Each row is a point on a landscape with many peaks, with its height.
From any point a climber steps to the highest of the 5 points nearest to it. It stops when none of these is higher. Distance is the straight distance between rows; heights are no part of it.
z_551: [ 16  -6  25 -14 -30 -19  10   1]  (h 224)
z_716: [  4 -14  25 -12 -23 -12  -5   0]  (h 368)
z_566: [ 17  17   1 -23 -40  -9  41 -15]  (h 461)
z_914: [-21 -18  15  -9  22  24 -25  10]  (h 240)
z_379: [-30 -11   8 -16  34  46 -19   8]  (h 669)
z_304: [-24 -10 -16  23  48  13 -46  23]  (h 641)
z_986: [-29 -12   5  -2  36  26 -29   8]  (h 324)
z_88: [-10 -16  25  -7   9   9 -16  13]  (h 141)
z_186: [-13  -8 -25  42  54  -2 -57  26]  (h 451)
z_260: [  3  -5  21 -21 -23  -3   4  -3]  (h 160)
z_676: [-25  -2 -34  21  52  17 -46  21]  (h 366)
z_795: [ -7 -18   3  32  36   2 -50  22]  (h 264)
z_55: [ 28  41 -31  -3 -11   8  80 -45]  (h 292)
z_79: [ 39  23 -11   9 -39 -28  54 -25]  (h 464)
z_253: [  5  -5  18 -31 -27   2  19  -9]  (h 54)
z_246: [ 28  -6  20   9 -40 -40   9   3]  (h 594)
z_78: [-21 -15  -6  22  43   4 -46  16]  (h 447)
z_247: [ 30  12   5  -8 -39 -27  36 -17]  (h 709)
z_287: [ 12   0  12 -29 -42  -7  30  -9]  (h 252)
z_281: [ 17  12  -5 -31 -39   6  51 -18]  (h 257)
z_889: [  4 -19  31  -2 -12 -17 -14   5]  (h 727)
z_496: [ 31  32 -13  -6 -34 -16  64 -28]  (h 522)
z_6: [ 19  -6  17  -8 -40 -27  11  -1]  (h 446)
z_89: [-17 -19   9  20  32   4 -43  15]  (h 318)
z_142: [ 30  19  -2  -4 -47 -19  48 -20]  (h 764)
z_590: [  3 -14  34 -14 -14  -4 -15   2]  (h 457)
z_615: [ 21  12  -1 -21 -42 -21  42 -15]  (h 572)
z_854: [ 40   8  15   7 -45 -42  30  -8]  (h 702)
z_141: [-19 -23  16  -1  27  18 -32  12]  (h 89)
z_298: [-30  10 -51  27  51  13 -52  25]  (h 493)
z_690: [ 16   5   7 -19 -43 -21  31 -13]  (h 475)
z_217: [  8 -19  33   8 -14 -24 -19   6]  (h 591)
z_416: [ 31  44 -26  14 -17  -5  78 -42]  (h 106)
z_869: [-22  -9 -13  31  44   4 -52  19]  (h 481)
z_596: [-20   9 -40  41  49   0 -61  26]  (h 792)
z_116: [-20 -18   3  13  38  15 -39  16]  (h 241)
z_522: [ 22  27 -19 -23 -30   9  64 -27]  (h 361)
z_799: [ 41  24  -8  28 -44 -39  53 -24]  (h 186)
z_929: [-36  11 -57  11  51  24 -43  17]  (h 458)
z_125: [ -3  -6  20 -36 -17  11   6  -1]  (h 162)
z_483: [-26 -19  13 -19  24  32 -18   8]  (h 395)
z_488: [-47   5 -44   2  53  39 -34  23]  (h 779)
z_407: [ 41  17  -1  22 -49 -45  37 -18]  (h 382)
z_997: [-32  -6 -12  10  48  25 -32  19]  (h 359)
z_330: [ -4 -25  19  22  21  -9 -42  17]  (h 719)
z_35: [-12  -8  22 -47 -24  19  18  -2]  (h 69)
z_114: [-13 -12  25 -33  -7  20   2   1]  (h 193)
z_289: [ 39  35 -17  24 -26 -22  69 -40]  (h 22)
z_341: [-12 -14  28 -18  -7  10  -6   3]  (h 267)
z_345: [-38 -11 -10  -3  43  38 -30  11]  (h 431)
z_567: [-13 -23  20  13  22   3 -39  14]  (h 403)
z_920: [ 29  30 -17  -4 -23  -4  71 -33]  (h 356)
z_342: [-31   1 -36  16  48  21 -44  22]  (h 346)

Call two points neighbours if one is among the 5 nearest of the other. Go from one point of each pair to the other, from neighbour to neighbour, staying as high as possible. Name the lowest point that can't be avoided.
z_889, z_304 => z_88
z_488, z_596 => z_929
z_596, z_379 => z_345

For each start below, name the point where the climber stops.
z_141 => z_330
z_88 => z_889
z_289 => z_142
z_341 => z_889
z_260 => z_889
z_287 => z_142
z_416 => z_142
